Each row is a point on a landscape with many peaks, with its height.
A climber steps from a point to the highest of its 2 nearest points, and stops where none of them is higher. Distance is the straight distance between rows; heights are no part of it.
Sev: [118 103 60 85 68 131 119 132 148 77 78 99 66 94 109 128 129 97 120 80 131 106 124 76 103 123 113 105 98 127 105 128 116 109 112 89 94 112 88 97 98 126 116 99 118 133 94 125 91 121 104 100 105 113 117 141 59 70]  (h 27.5)
fima: [99 122 103 82 118 85 75 123 65 81 143 139 118 119 104 71 81 112 126 97 135 83 131 97 85 74 126 80 79 92 43 85 113 99 113 77 82 97 52 69 102 72 100 59 104 71 76 87 122 135 105 90 81 128 72 91 104 133]  (h 39.5)
vike: [61 73 96 62 119 106 68 98 84 103 108 109 98 87 107 91 117 101 112 102 134 71 102 112 97 63 116 73 73 86 99 126 89 95 110 124 57 130 96 89 103 87 91 63 98 87 135 97 126 98 93 75 90 103 71 116 89 81]  (h 44.8)
rul: [143 122 93 116 91 123 142 130 127 84 77 105 103 107 107 112 100 97 114 106 110 116 121 91 102 121 94 109 94 107 109 111 108 112 109 85 113 95 76 114 105 122 114 127 114 115 70 96 85 138 91 111 94 100 110 109 95 117]  (h 25.1)
Nub: [75 99 125 70 121 95 62 114 57 104 138 126 120 100 97 63 90 107 117 106 114 65 127 114 95 61 132 76 69 75 56 99 99 101 119 93 81 99 52 73 95 70 97 67 97 89 101 85 122 130 99 85 79 119 83 83 99 128]  (h 41.3)
Garol: [134 122 88 107 59 134 119 127 149 69 78 108 84 127 124 137 137 95 108 82 96 95 110 61 112 122 85 119 98 94 118 140 100 115 121 90 117 115 64 126 102 137 118 97 104 130 92 84 84 131 94 103 101 106 80 105 81 112]  (h 31.8)
boz: [121 112 79 90 93 102 121 119 116 81 102 108 95 114 109 118 100 96 117 96 119 115 122 82 94 107 87 94 101 119 93 108 108 106 85 86 85 105 102 100 109 110 108 109 122 106 84 106 109 116 98 103 96 114 88 144 91 99]  (h 30.9)
Zage: [118 96 104 126 64 115 109 91 126 127 87 84 81 97 92 119 106 91 62 94 75 114 81 77 125 134 91 131 131 106 116 90 82 98 101 115 110 86 110 124 91 121 95 139 100 115 74 94 98 73 94 130 100 80 105 83 91 91]  (h 57.5)
lol: [95 74 74 106 136 98 132 106 96 108 81 112 124 45 106 55 81 117 129 106 123 106 99 139 91 98 127 85 65 87 104 79 124 89 105 103 97 101 120 85 98 72 85 89 114 81 93 130 94 121 98 107 87 100 127 115 94 92]  (h 11.8)
lebiv: [117 156 79 98 90 77 134 83 112 68 111 104 102 129 86 131 89 107 111 105 109 125 102 83 70 95 73 117 115 133 79 113 118 115 52 71 113 93 125 98 115 86 116 106 94 97 86 96 103 113 123 88 85 111 98 133 116 105]  (h 20.2)
tadur: [71 84 113 109 104 82 65 67 103 126 94 79 134 77 101 102 87 100 90 122 74 125 81 118 74 84 96 105 108 66 100 87 96 94 98 119 135 84 139 86 96 84 75 108 88 112 120 122 95 93 86 92 81 99 84 93 104 95]  (h 8.5)
boza: [88 58 48 95 120 129 118 121 108 95 58 105 74 72 100 82 107 114 118 80 154 99 93 118 128 93 134 78 103 127 125 120 95 104 114 131 55 112 121 103 104 104 97 87 118 72 119 119 117 87 105 102 119 84 125 123 98 55]  (h 64.2)
melam: [130 97 131 140 108 109 120 116 101 110 84 96 102 101 91 71 93 83 91 113 79 91 99 120 113 109 101 98 102 72 111 77 95 100 118 105 104 94 87 129 96 119 106 131 107 96 85 78 80 90 84 129 120 84 106 74 125 123]  (h 46.8)
bufo: [82 76 110 108 140 122 106 98 83 103 76 104 114 75 88 52 106 107 105 112 101 77 95 136 122 89 117 86 89 89 127 85 97 95 113 121 76 110 103 101 94 103 99 90 99 77 129 101 92 102 98 115 129 77 118 74 112 97]  (h 51.0)
Pafu: [79 118 139 66 104 96 63 72 64 120 119 105 140 114 84 120 99 104 87 98 99 96 100 101 76 67 91 120 89 70 73 120 84 107 84 101 108 103 94 72 98 67 104 102 75 103 149 80 131 124 92 70 74 119 73 90 101 104]  (h 54.3)
Vana: [69 61 72 82 93 112 76 78 105 124 84 98 104 66 101 105 105 120 85 85 95 127 70 112 122 113 108 106 119 104 121 94 98 95 96 133 92 76 155 87 92 103 73 108 86 110 99 154 113 71 106 100 94 84 121 98 91 70]  (h 10.8)
dufim: [71 68 114 142 101 91 82 73 88 135 89 44 118 54 108 72 75 109 86 113 54 111 66 131 91 107 110 110 102 67 131 55 111 77 121 104 145 88 113 95 86 87 64 98 84 113 107 116 66 87 96 107 82 90 109 69 109 90]  (h 30.0)
Kemur: [67 73 115 107 84 96 72 68 81 128 109 59 104 57 110 93 88 90 77 105 46 94 74 107 93 104 109 114 107 89 116 60 99 82 113 95 134 89 108 92 89 93 83 103 78 122 116 106 82 69 100 108 91 99 112 66 96 86]  (h 31.7)
tege: [112 124 105 88 119 115 115 120 58 77 117 135 109 148 85 87 89 106 123 100 137 96 125 92 109 77 95 83 78 119 69 109 107 106 107 92 63 111 61 82 120 80 103 62 120 69 78 78 123 139 104 91 97 117 67 95 107 123]  (h 34.8)
zisoz: [75 68 107 82 113 100 77 99 81 97 117 93 106 74 120 89 111 95 105 107 92 68 101 112 103 85 124 81 77 90 99 92 93 96 105 101 90 108 91 100 99 96 94 85 92 102 116 107 104 88 102 93 96 111 100 101 88 97]  (h 51.6)
ziz: [93 82 94 83 64 113 117 99 102 102 114 73 69 81 102 111 121 85 80 95 81 94 86 83 128 136 109 137 96 134 110 86 88 96 98 97 100 94 92 98 94 125 112 112 98 126 112 116 108 92 113 121 105 108 120 90 60 89]  (h 40.4)
Perop: [134 141 94 116 77 74 133 118 89 50 145 117 109 133 91 107 94 102 112 106 107 104 117 84 78 115 92 128 102 126 67 83 116 107 85 54 130 79 49 86 113 80 132 85 98 112 67 82 95 129 133 100 76 110 111 76 105 149]  (h 8.8)
Leb: [104 86 76 110 98 114 91 104 125 127 62 114 85 105 95 119 93 115 88 80 106 127 89 93 118 127 83 104 129 105 121 117 98 100 101 136 82 94 153 115 102 133 81 140 110 98 70 129 102 68 80 104 109 74 123 110 112 85]  (h 14.6)
Lin: [116 95 126 153 97 68 95 100 115 136 96 55 89 92 105 89 71 91 78 124 62 136 83 115 70 115 96 114 110 67 104 78 100 85 110 99 142 79 123 117 88 99 74 130 103 115 71 104 57 75 83 121 88 85 88 94 134 100]  (h 25.4)
Mozo: [106 84 120 112 128 126 111 114 82 109 86 114 104 103 89 58 111 88 106 105 99 70 106 123 129 88 109 85 90 93 108 100 92 104 111 117 66 116 78 115 97 113 109 88 106 74 114 79 88 106 99 123 134 86 109 70 117 113]  (h 53.2)
Bukog: [117 138 98 97 103 75 115 107 64 50 142 128 106 150 92 106 93 105 116 94 118 97 119 85 88 96 87 109 94 126 66 95 106 106 88 71 105 90 58 86 112 76 125 73 96 91 85 72 113 122 129 97 79 118 81 84 110 144]  (h 10.9)
Bopes: [131 131 124 107 130 104 130 107 48 78 108 134 128 144 73 84 67 108 115 111 116 117 115 102 106 95 78 99 89 113 81 89 109 99 93 92 100 85 69 89 117 75 109 94 112 77 68 66 111 139 102 107 98 101 82 63 121 131]  (h 29.2)
nenu: [89 69 96 90 84 135 108 94 89 109 98 75 64 85 92 103 121 103 75 88 91 94 72 85 149 127 97 133 101 126 126 99 75 89 101 122 91 94 101 111 93 131 102 120 99 100 110 102 129 75 104 125 103 93 121 69 61 94]  (h 43.0)
sival: [104 94 92 99 89 111 108 125 107 81 127 99 81 72 122 75 117 85 118 92 89 68 131 105 109 106 146 85 66 106 93 80 115 110 121 66 87 98 57 105 90 100 105 84 95 108 91 104 79 106 116 115 93 120 132 107 82 124]  (h 56.0)
Doz: [96 82 132 154 105 83 91 86 89 135 94 50 106 79 99 73 64 95 89 120 56 121 76 133 82 101 104 108 101 53 108 58 100 85 121 106 148 81 112 108 83 92 73 121 98 107 92 97 68 80 94 118 89 90 89 72 125 108]  (h 28.1)
num: [111 151 74 92 79 86 140 75 95 61 119 117 95 132 87 131 103 107 110 93 126 122 87 71 88 103 72 125 115 152 79 107 116 101 50 67 99 96 105 92 122 74 139 98 92 91 105 99 113 122 136 82 82 114 107 109 97 102]  (h 17.7)
refu: [148 113 100 118 96 130 140 112 126 97 56 113 101 130 89 123 102 102 96 107 116 123 96 78 127 117 71 116 118 113 115 110 92 109 98 114 97 104 106 134 114 128 118 132 116 93 81 76 109 122 84 117 106 78 88 98 113 117]  (h 19.8)
Nomu: [138 131 117 113 106 67 118 118 76 73 137 111 120 122 98 84 72 105 114 120 101 106 118 102 82 103 103 110 92 104 66 72 110 106 97 60 128 72 58 88 104 74 107 103 98 103 55 82 94 122 117 117 80 110 100 80 114 151]  (h 6.5)
buvog: [131 124 113 119 68 81 97 121 143 85 110 78 84 116 110 125 100 67 87 99 65 95 117 84 75 122 94 107 115 95 101 94 105 104 105 78 136 105 77 119 91 118 115 119 94 147 87 86 72 90 98 100 108 106 96 108 100 108]  (h 46.2)
Koza: [75 68 97 92 116 112 88 105 86 105 80 101 97 93 105 94 121 108 102 90 103 86 90 111 124 93 105 80 99 99 130 115 85 94 112 129 68 122 112 117 102 117 83 92 104 89 121 103 100 73 86 90 121 73 102 101 102 82]  (h 54.8)
liva: [92 105 111 106 115 65 81 72 108 109 111 88 131 100 101 96 82 94 100 134 86 130 92 116 56 84 88 104 108 74 77 94 101 96 86 95 144 85 133 86 104 76 74 107 93 108 94 115 92 105 90 87 82 110 76 113 114 106]  (h 7.2)
nud: [107 109 108 156 77 84 95 106 131 144 81 59 66 92 101 109 77 94 67 107 56 132 90 101 81 135 99 118 117 89 124 79 107 83 118 109 139 79 123 118 79 113 78 135 99 133 55 114 47 64 83 122 92 79 113 91 113 84]  (h 21.0)
geki: [59 65 96 99 106 103 61 66 97 133 79 95 125 67 100 108 106 118 91 103 91 118 75 119 103 96 106 104 118 73 119 94 99 92 101 133 109 88 145 89 94 92 75 102 81 105 119 134 100 77 85 82 86 81 106 91 91 85]  (h 9.6)
segim: [84 137 115 71 84 69 80 60 102 96 137 99 116 115 92 125 101 99 92 96 99 105 84 88 72 76 70 98 122 99 66 116 89 112 48 83 106 101 120 98 109 80 111 103 77 89 125 91 120 98 124 74 97 127 90 121 111 97]  (h 66.0)
Mab: [102 123 116 106 135 54 82 93 102 80 130 103 125 110 102 88 65 93 113 129 96 114 108 125 51 80 88 92 101 70 70 91 104 101 94 78 132 94 113 90 106 71 79 99 96 98 78 101 101 118 97 86 90 127 69 117 127 127]  (h 5.7)
fefa: [123 99 66 101 111 111 125 129 116 89 69 115 88 95 110 109 89 107 127 98 134 114 119 98 102 102 98 80 96 109 108 121 118 104 102 105 79 116 119 100 104 120 98 114 137 95 81 111 109 118 83 99 103 103 107 143 103 91]  (h 34.0)
pel: [72 116 111 72 97 79 57 62 100 113 115 108 124 101 94 124 100 98 93 92 99 107 92 88 74 65 81 90 111 73 76 121 87 110 68 99 107 105 136 92 99 81 92 99 78 100 130 100 118 99 97 68 95 126 70 125 104 93]  (h 60.2)
ribo: [143 118 105 118 112 105 147 114 106 93 81 105 109 123 90 107 85 99 109 124 114 128 109 96 104 109 76 110 106 105 105 97 103 107 91 95 107 91 106 115 112 110 106 128 117 94 74 88 101 121 87 119 94 92 98 103 113 119]  (h 22.4)
boluf: [78 90 122 76 94 98 96 84 72 110 118 91 115 91 100 97 104 89 94 112 92 99 90 101 104 94 94 114 86 99 94 92 75 94 84 102 103 90 95 78 99 91 102 116 104 101 116 103 118 104 107 110 93 103 100 88 80 101]  (h 54.2)
nepug: [93 103 69 84 127 81 107 117 103 89 107 132 117 79 114 66 58 105 140 93 154 84 121 113 69 74 123 71 65 85 70 83 125 90 111 85 78 114 96 57 110 72 100 64 118 73 65 111 122 125 99 89 77 135 72 135 103 104]  (h 10.0)
basot: [92 74 120 129 130 101 84 102 91 109 83 93 115 83 100 73 92 103 96 111 71 86 94 129 115 93 113 78 95 69 122 83 100 97 121 116 97 104 106 121 94 100 93 102 94 89 120 98 80 77 88 108 128 82 110 73 118 103]  (h 48.8)
gegal: [65 58 92 86 132 123 92 100 86 106 74 109 110 78 95 77 113 110 114 99 130 77 91 129 124 73 121 74 90 101 120 114 95 97 114 141 56 125 104 99 100 97 90 65 103 69 143 99 111 94 93 90 123 67 99 102 104 65]  (h 58.9)
zan: [94 76 100 120 123 97 113 103 95 110 90 88 123 57 107 65 87 107 110 118 88 109 89 132 98 106 118 93 80 87 115 71 118 89 110 97 117 92 115 95 90 84 79 105 105 97 101 126 81 104 91 116 98 94 127 93 101 98]  (h 12.6)
lufa: [98 99 99 85 44 85 84 88 129 124 115 79 57 91 97 125 124 84 59 81 64 101 93 72 102 131 90 115 135 125 105 95 105 95 85 98 113 100 114 91 95 117 108 112 85 135 100 122 88 63 106 96 118 110 121 101 79 74]  (h 35.0)
vadu: [45 62 104 77 124 98 49 94 81 112 96 95 109 72 120 108 125 115 102 96 106 61 95 112 98 71 126 68 79 81 119 119 89 104 119 126 80 132 98 106 94 90 82 58 78 99 142 94 108 77 89 64 100 93 83 103 100 79]  (h 46.9)
kad: [89 103 137 88 129 109 95 89 60 117 100 117 152 99 70 75 83 111 107 114 105 105 103 126 90 71 103 112 83 63 88 96 94 84 107 111 104 92 80 52 106 70 96 97 100 94 127 93 119 135 78 82 80 94 86 61 103 112]  (h 45.8)
feko: [124 117 70 96 123 113 127 114 105 86 68 127 88 127 99 105 75 107 130 100 150 114 124 95 98 86 79 75 98 115 107 117 123 109 100 103 66 130 124 101 114 114 104 102 142 77 77 95 127 128 84 89 105 107 78 151 117 89]  (h 37.3)
kipod: [103 106 102 85 90 78 116 104 89 87 136 102 113 99 108 95 105 96 112 112 100 109 108 97 86 108 101 110 87 117 73 82 105 100 87 67 115 83 89 69 115 85 108 105 109 106 92 103 107 119 116 108 89 118 105 111 83 109]  (h 46.4)
famol: [68 54 86 74 113 128 84 93 80 102 86 79 76 63 99 94 122 120 90 87 107 93 77 111 137 110 123 107 99 121 128 94 78 97 110 121 84 95 113 100 88 111 89 90 93 85 127 125 119 76 108 106 106 87 121 86 72 65]  (h 49.5)
zem: [91 90 77 107 143 93 123 106 98 99 88 131 129 62 106 54 64 103 132 110 143 97 111 132 79 80 122 71 66 77 90 91 130 86 109 104 89 110 111 69 106 67 96 77 117 74 91 123 117 128 90 89 85 112 96 119 104 95]  (h 11.0)
kada: [141 125 98 116 55 109 115 103 150 83 85 99 83 133 102 152 132 87 83 88 87 98 101 54 109 120 73 131 121 103 112 125 89 108 91 91 122 108 82 135 100 131 122 113 85 133 95 80 94 100 102 96 104 101 78 107 95 112]  (h 35.6)
Sorig: [114 94 94 127 104 103 117 115 125 125 69 79 89 73 109 97 88 114 95 104 80 123 89 114 104 132 108 107 107 93 126 83 108 92 114 105 109 87 121 117 85 115 84 136 106 109 78 123 67 85 87 120 101 75 137 94 100 87]  (h 14.8)
Zibu: [133 127 90 116 78 138 122 129 158 75 53 108 90 118 113 128 105 97 112 96 108 105 118 77 97 124 96 107 94 81 126 129 104 112 132 97 127 105 78 126 100 135 120 123 107 126 72 99 69 138 87 108 108 95 101 117 78 105]  (h 28.4)
bufiz: [97 112 92 90 139 122 120 95 80 99 66 135 110 130 87 89 66 103 121 102 148 116 113 112 105 74 80 83 90 105 104 114 114 86 96 115 64 127 139 82 117 97 99 91 138 65 96 98 136 136 87 81 107 98 71 134 109 82]  (h 41.5)
tisas: [130 109 107 114 80 129 122 133 110 84 121 109 87 96 117 77 114 79 111 90 83 73 134 91 121 116 135 104 73 96 89 88 114 116 123 67 103 89 35 114 90 109 116 94 98 106 83 92 81 123 108 123 88 120 125 91 83 153]  (h 58.6)
pas: [117 167 83 117 79 76 134 82 80 43 137 122 86 141 85 125 98 99 105 92 115 98 88 72 69 99 65 127 111 143 77 111 122 101 60 61 100 96 90 103 127 70 155 81 85 92 107 77 95 109 136 73 80 115 107 85 118 134]  (h 15.1)
Gasov: [93 91 108 83 64 85 76 97 107 115 129 76 64 92 120 120 128 76 72 86 63 77 100 68 98 114 92 91 117 113 101 94 93 97 96 86 104 113 102 107 97 119 109 98 86 133 117 102 88 61 100 95 118 118 107 105 85 89]  (h 37.6)
gep: [66 80 117 84 117 85 44 89 83 106 115 100 109 87 115 104 119 92 100 97 80 70 102 105 91 78 108 65 90 72 99 104 86 102 110 109 96 121 106 109 97 97 86 89 88 111 121 91 99 76 88 81 105 108 77 100 104 99]  (h 49.3)
zopat: [96 99 104 89 138 115 96 90 92 110 65 129 119 116 78 93 78 103 111 104 124 120 104 119 103 78 77 81 100 81 100 113 101 85 94 135 77 121 141 89 107 102 89 104 117 77 112 105 119 112 82 84 122 84 77 118 113 86]  (h 46.1)
Tud: [127 101 117 105 79 115 119 126 89 82 136 98 85 114 109 83 124 87 112 91 95 70 116 76 127 111 118 121 81 112 73 96 91 112 119 67 104 103 22 111 100 113 127 77 101 99 95 82 102 125 121 128 87 120 104 86 78 152]  (h 61.6)
Vefi: [120 140 129 101 133 110 112 108 32 70 117 148 113 165 63 92 55 126 111 91 125 104 119 103 110 74 88 86 92 114 71 103 112 98 113 92 91 93 61 83 119 69 105 54 98 76 68 56 112 139 112 80 103 102 66 48 120 141]  (h 26.2)
Puni: [94 70 53 122 130 108 115 125 124 104 50 110 87 63 114 88 103 129 103 82 131 95 106 120 125 108 130 75 103 112 139 108 117 98 116 124 77 113 130 112 95 107 89 95 106 78 103 128 93 80 95 105 124 75 139 117 116 58]  (h 59.8)
peba: [103 76 125 94 107 127 114 105 76 104 102 92 100 106 90 82 112 85 99 107 90 78 87 102 132 100 102 108 78 103 104 99 74 100 112 109 86 101 68 114 101 117 106 106 109 91 117 75 115 93 97 128 110 94 97 69 96 118]  (h 56.1)
pesa: [63 74 111 99 96 84 55 75 92 119 109 81 100 78 113 110 107 97 77 98 63 88 87 92 96 101 102 88 106 83 119 83 86 91 104 106 117 95 129 106 92 103 82 107 83 116 113 107 95 56 89 98 99 96 102 90 102 87]  (h 33.7)
Sivo: [112 88 135 149 134 112 106 102 95 113 79 97 111 98 85 51 91 89 94 113 74 74 93 140 114 105 106 100 99 65 107 72 96 97 120 120 93 101 96 128 86 112 113 107 97 79 115 74 77 87 91 130 150 73 115 50 139 118]  (h 46.5)
Nusa: [54 58 114 90 129 117 61 79 78 117 80 78 115 68 103 90 115 124 90 100 84 63 90 129 118 80 124 101 85 76 135 97 89 101 125 128 97 112 89 104 88 97 86 75 77 88 156 98 104 84 92 83 109 75 110 64 98 85]  (h 54.1)
Gova: [93 76 89 107 107 107 97 102 100 105 82 89 97 65 111 95 103 107 98 103 86 109 86 115 112 116 115 94 96 102 121 81 101 92 105 112 104 95 123 105 92 103 84 112 99 105 104 124 90 84 92 115 106 83 125 94 91 88]  (h 13.5)
fur: [99 100 99 103 82 101 76 88 118 115 90 97 86 116 97 134 118 95 78 83 84 105 86 68 113 116 83 95 128 102 113 118 81 100 92 117 92 92 129 125 103 130 92 125 96 110 93 102 99 59 94 103 110 91 91 106 96 97]  (h 45.5)
dev: [129 119 103 112 54 98 96 89 130 104 95 92 78 128 93 148 126 89 71 81 83 104 80 51 105 126 69 122 133 107 101 122 77 107 80 102 106 98 107 143 95 123 110 122 87 118 94 79 110 72 103 104 107 102 89 105 103 106]  (h 39.9)
Dum: [71 60 90 77 105 133 81 86 87 115 88 94 88 90 88 98 117 114 79 84 102 108 70 109 148 112 95 116 114 112 126 104 73 100 93 139 70 98 125 108 91 125 93 118 95 88 115 115 130 80 98 116 105 77 117 79 78 80]  (h 46.3)
fisol: [103 105 98 75 71 73 114 85 111 102 129 84 104 93 101 104 103 95 95 107 92 128 90 94 90 107 89 123 115 123 81 91 101 93 70 74 118 81 115 72 107 88 110 114 101 114 98 116 99 104 121 109 93 106 116 112 80 87]  (h 42.7)
simif: [126 113 110 100 112 120 137 107 54 71 103 133 112 146 74 95 99 108 115 98 128 103 111 82 119 96 71 110 77 136 82 105 100 109 96 98 78 97 59 93 126 93 115 79 116 73 87 71 116 139 101 108 96 105 82 77 102 120]  (h 32.3)
Lalop: [97 88 102 98 109 106 84 102 94 104 83 102 100 114 97 111 115 93 98 94 97 97 96 94 117 99 83 79 116 97 112 118 83 98 100 122 79 111 126 122 101 124 87 120 110 86 110 98 101 68 80 101 122 89 93 109 107 94]  (h 50.6)
rusiv: [93 97 129 103 115 96 108 79 63 119 105 96 144 96 84 79 79 96 105 125 90 116 88 116 97 85 92 118 87 81 90 88 87 91 92 105 116 79 92 70 103 77 95 115 104 99 111 95 115 118 92 116 82 89 86 68 93 105]  (h 49.7)
fuli: [119 88 119 119 91 119 110 102 103 111 84 94 94 99 93 102 102 85 87 107 85 99 89 98 120 119 89 114 111 98 110 90 83 96 105 109 104 92 100 122 102 123 105 134 108 103 94 85 94 81 84 125 112 82 100 80 105 110]  (h 50.8)
binin: [124 135 127 121 133 56 95 108 83 81 136 103 120 123 93 82 56 99 115 128 97 115 118 116 63 89 94 101 103 84 67 74 107 103 91 66 139 78 83 90 107 72 86 98 92 94 64 91 99 125 111 101 81 113 81 92 134 147]  (h 4.8)
daso: [131 103 84 116 88 120 120 109 134 113 52 111 84 118 94 122 107 110 87 90 112 129 95 88 125 130 76 117 133 106 121 119 90 103 103 130 86 95 129 127 102 142 103 140 110 100 76 97 102 96 79 118 110 69 113 98 108 102]  (h 17.2)
guto: [79 97 99 76 68 89 84 66 110 124 118 88 95 87 103 115 100 94 83 105 82 125 76 98 99 107 94 118 123 106 89 92 88 101 71 104 114 76 137 85 95 99 92 120 86 113 106 126 101 83 112 103 97 107 104 110 85 80]  (h 39.2)
Gorad: [78 82 99 68 80 79 69 101 100 100 130 85 74 85 131 110 137 88 92 83 81 59 107 83 92 96 103 73 97 103 101 104 98 98 104 83 91 121 97 106 94 115 100 75 96 127 118 105 86 67 102 83 115 123 98 124 81 92]  (h 39.3)
rek: [140 156 76 106 103 87 142 114 121 60 101 111 93 129 101 129 86 107 124 108 124 129 127 84 68 112 78 120 103 128 91 112 131 110 78 61 114 94 92 97 116 94 125 108 110 109 68 95 97 135 114 86 78 109 109 128 107 118]  (h 24.1)
lireb: [61 51 100 70 122 119 80 96 72 108 102 72 89 75 106 91 123 116 93 94 106 65 83 109 129 90 129 100 74 112 131 108 77 102 121 120 78 111 90 102 93 100 97 70 87 82 140 103 115 84 102 102 102 90 112 83 80 76]  (h 51.8)
Tumo: [97 85 100 93 109 101 96 120 90 88 125 110 104 85 117 77 107 86 122 104 101 71 121 108 105 89 130 72 70 96 81 86 99 103 107 87 86 103 70 99 98 95 93 88 106 99 97 104 97 103 105 109 95 121 104 109 92 120]  (h 53.8)
ked: [100 92 62 129 115 102 95 131 137 102 46 106 76 78 115 108 107 126 99 75 112 88 119 101 114 115 125 69 106 106 150 115 120 102 133 119 85 99 120 128 96 123 84 104 112 103 88 123 65 70 79 94 125 76 142 117 114 68]  (h 54.7)
sol: [74 82 81 54 92 103 81 98 86 96 123 104 87 104 117 104 118 95 117 91 136 76 101 92 85 71 103 72 86 107 85 131 90 102 92 100 57 130 107 90 99 96 98 74 108 81 121 99 123 95 104 75 95 128 64 151 85 77]  (h 42.8)
Zut: [84 99 127 86 125 105 72 81 85 113 84 118 128 110 79 108 93 103 98 108 104 111 92 110 93 68 82 84 99 68 97 117 87 97 91 125 90 114 126 98 100 97 81 111 97 90 128 86 117 99 77 81 103 96 71 101 107 99]  (h 50.7)
Tuzo: [100 71 58 105 131 137 133 122 109 98 59 119 87 74 97 57 107 99 130 94 147 83 99 127 123 91 137 79 92 117 120 117 114 114 121 126 48 121 101 105 97 96 110 66 118 53 122 105 94 108 113 112 126 83 128 119 120 62]  (h 62.5)
Nufa: [103 95 54 130 112 119 113 135 142 95 53 107 77 84 119 92 116 103 112 75 120 70 123 113 119 107 133 61 100 103 146 125 121 120 141 116 67 115 94 131 93 117 97 73 118 79 105 101 74 82 94 105 134 77 131 123 121 68]  (h 56.4)
dolo: [123 128 109 100 65 74 107 101 124 80 131 89 91 127 103 124 113 85 86 97 80 103 115 75 86 107 80 105 117 109 90 103 96 110 76 67 123 103 82 106 106 108 126 108 91 124 103 86 92 98 117 95 107 115 94 113 104 120]  (h 52.4)
valip: [136 145 114 115 59 65 105 100 167 91 110 72 82 127 102 135 98 80 79 100 70 116 109 81 61 118 85 123 130 106 91 107 116 105 83 77 153 97 89 112 95 103 117 120 91 139 80 101 63 93 104 88 105 104 101 115 104 96]  (h 39.7)
soga: [101 92 48 122 134 114 122 135 124 103 57 119 87 82 114 59 98 107 126 84 136 71 109 123 115 84 141 54 95 103 129 125 124 119 129 124 48 124 101 124 86 105 103 58 111 67 113 98 86 90 103 108 141 74 119 127 135 70]  (h 59.9)
Zitas: [53 84 102 85 69 88 57 54 102 142 117 78 97 67 111 112 106 100 67 98 60 112 69 99 87 104 100 116 128 93 103 89 99 91 85 107 122 87 140 82 94 97 87 99 70 123 110 130 90 62 105 93 95 102 110 93 88 76]  (h 36.4)
koz: [104 139 108 91 119 99 82 109 50 63 136 141 99 154 85 84 69 122 119 94 142 88 132 96 94 65 107 68 87 103 56 105 113 97 111 82 71 107 59 76 109 67 94 45 112 63 66 77 134 138 107 73 87 119 53 89 109 129]  (h 37.2)
beduv: [69 108 113 86 105 102 55 64 99 127 88 105 142 102 82 125 98 107 85 106 96 124 85 108 77 70 81 98 112 66 86 120 85 102 78 128 108 99 149 92 97 85 73 116 78 96 133 108 122 100 75 68 84 106 80 104 104 96]  (h 55.2)
sozam: [121 118 79 83 49 115 115 122 166 78 95 97 72 112 102 136 131 93 100 89 102 111 118 73 95 131 98 124 101 126 97 122 122 102 105 78 124 114 73 86 98 126 132 107 99 142 96 123 83 132 107 92 109 115 121 124 61 79]  (h 30.2)
Rer: [106 112 111 119 40 93 99 80 132 135 109 64 73 100 89 121 92 78 52 99 50 112 84 72 100 133 93 133 134 110 103 78 91 91 85 101 134 84 112 109 80 110 98 126 93 130 80 94 87 60 108 119 99 88 106 90 99 80]  (h 69.6)
pov: [88 86 86 75 84 91 85 111 102 91 119 98 78 96 126 110 133 92 108 95 112 72 103 85 96 93 100 68 93 112 92 123 90 106 102 98 69 120 100 108 97 112 93 80 112 105 111 102 102 84 101 87 107 117 81 136 84 94]  (h 41.0)
kiru: [89 117 119 74 93 92 93 71 72 109 120 100 129 113 86 116 101 102 93 107 105 115 84 92 95 79 81 119 93 99 77 107 79 103 72 96 102 88 105 78 105 76 104 116 86 96 121 89 124 114 106 92 85 108 86 95 89 98]  (h 58.7)
kozom: [113 82 114 93 87 118 117 119 76 90 122 92 83 108 108 93 122 80 103 104 93 72 102 86 125 107 100 111 77 115 87 100 78 109 109 88 96 101 53 108 102 120 114 95 102 94 109 82 110 104 110 127 97 113 98 82 76 127]  (h 58.8)
lunu: [82 75 62 94 97 105 76 97 122 116 74 116 77 84 101 114 103 115 94 76 110 128 88 94 117 121 101 88 129 113 120 110 106 97 91 134 89 84 161 94 97 118 73 116 102 117 83 148 108 66 100 93 101 83 127 117 93 71]  (h 12.4)
kamu: [136 139 72 96 111 90 130 130 124 70 97 111 93 107 111 116 84 105 127 101 130 110 135 96 68 103 95 93 93 112 88 110 125 110 90 71 99 105 94 88 104 103 106 103 125 103 61 102 101 134 98 87 89 120 98 148 105 110]  (h 27.9)
naren: [105 133 112 82 74 50 96 76 114 83 151 93 105 123 97 113 99 86 87 103 88 101 96 86 67 88 72 107 123 105 72 102 98 105 59 65 124 98 98 92 108 78 117 100 84 99 112 84 98 95 131 82 100 117 98 113 112 111]  (h 59.3)
Fodus: [117 106 108 99 109 99 118 113 76 88 113 113 116 112 100 84 95 94 117 114 104 100 112 101 104 101 104 100 82 101 80 79 97 104 93 81 99 90 71 97 109 91 103 105 114 91 86 85 100 118 103 114 95 111 100 98 96 126]  (h 50.3)
peg: [79 93 115 127 56 87 78 60 104 150 113 58 85 91 94 108 82 79 56 102 42 115 70 84 88 114 99 132 135 88 101 66 94 88 99 105 134 78 125 98 80 103 88 121 86 123 85 98 83 54 107 119 92 92 93 79 104 76]  (h 58.2)
mevu: [101 149 97 91 88 61 115 77 58 49 150 124 108 151 89 113 96 101 107 93 114 95 94 82 70 87 72 116 105 128 68 106 105 98 60 65 106 85 80 86 121 60 136 79 79 87 114 69 111 113 138 79 79 124 94 80 117 127]  (h 12.9)
Rised: [130 135 90 94 54 84 117 106 171 82 108 89 80 116 98 135 117 91 89 96 85 119 112 84 78 125 84 124 121 125 93 110 123 104 83 70 136 107 86 92 95 112 123 115 100 142 93 118 79 115 106 88 109 111 119 121 80 83]  (h 33.6)
zile: [76 76 106 62 71 94 91 88 87 110 130 76 70 82 119 105 128 85 79 96 82 79 89 84 116 117 106 113 102 121 98 95 84 95 85 93 100 106 94 94 98 114 116 99 85 118 125 110 105 84 112 106 104 118 113 99 69 92]  (h 38.6)
dif: [131 112 102 139 90 93 122 111 137 134 74 73 79 95 104 108 80 101 83 115 79 143 90 107 88 138 94 122 112 98 117 95 108 93 107 109 134 77 113 121 86 114 84 144 116 118 55 107 64 90 88 121 88 75 114 103 109 92]  (h 17.3)
Diduf: [54 63 96 95 145 115 78 92 96 112 71 96 126 69 94 80 114 133 95 95 110 65 93 135 129 79 140 82 85 87 134 109 93 99 125 137 74 122 91 100 92 87 87 43 82 70 159 98 107 99 101 78 124 66 109 79 102 63]  (h 56.3)
tinak: [88 100 139 83 118 96 73 92 58 102 130 112 138 109 90 84 87 98 106 109 96 85 112 112 88 67 105 99 77 73 73 92 87 99 107 90 108 92 65 68 101 73 102 90 90 95 114 83 125 125 99 96 84 109 82 70 101 124]  (h 43.2)

Two climbers start at each pair of points below. Name the first point that both come to, or write none.
zan / liva: none
rul / Sev: none
pov / pesa: Tumo

Call two points neighbours if one is among the 2 nearest of the other. Go from one point of each pair to the other, from neighbour to neighbour, staying as high as possible. Name the lowest point that can't be avoided.
gegal / kiru: nepug
Rer / gegal: Gasov
Tud / Rer: Sivo
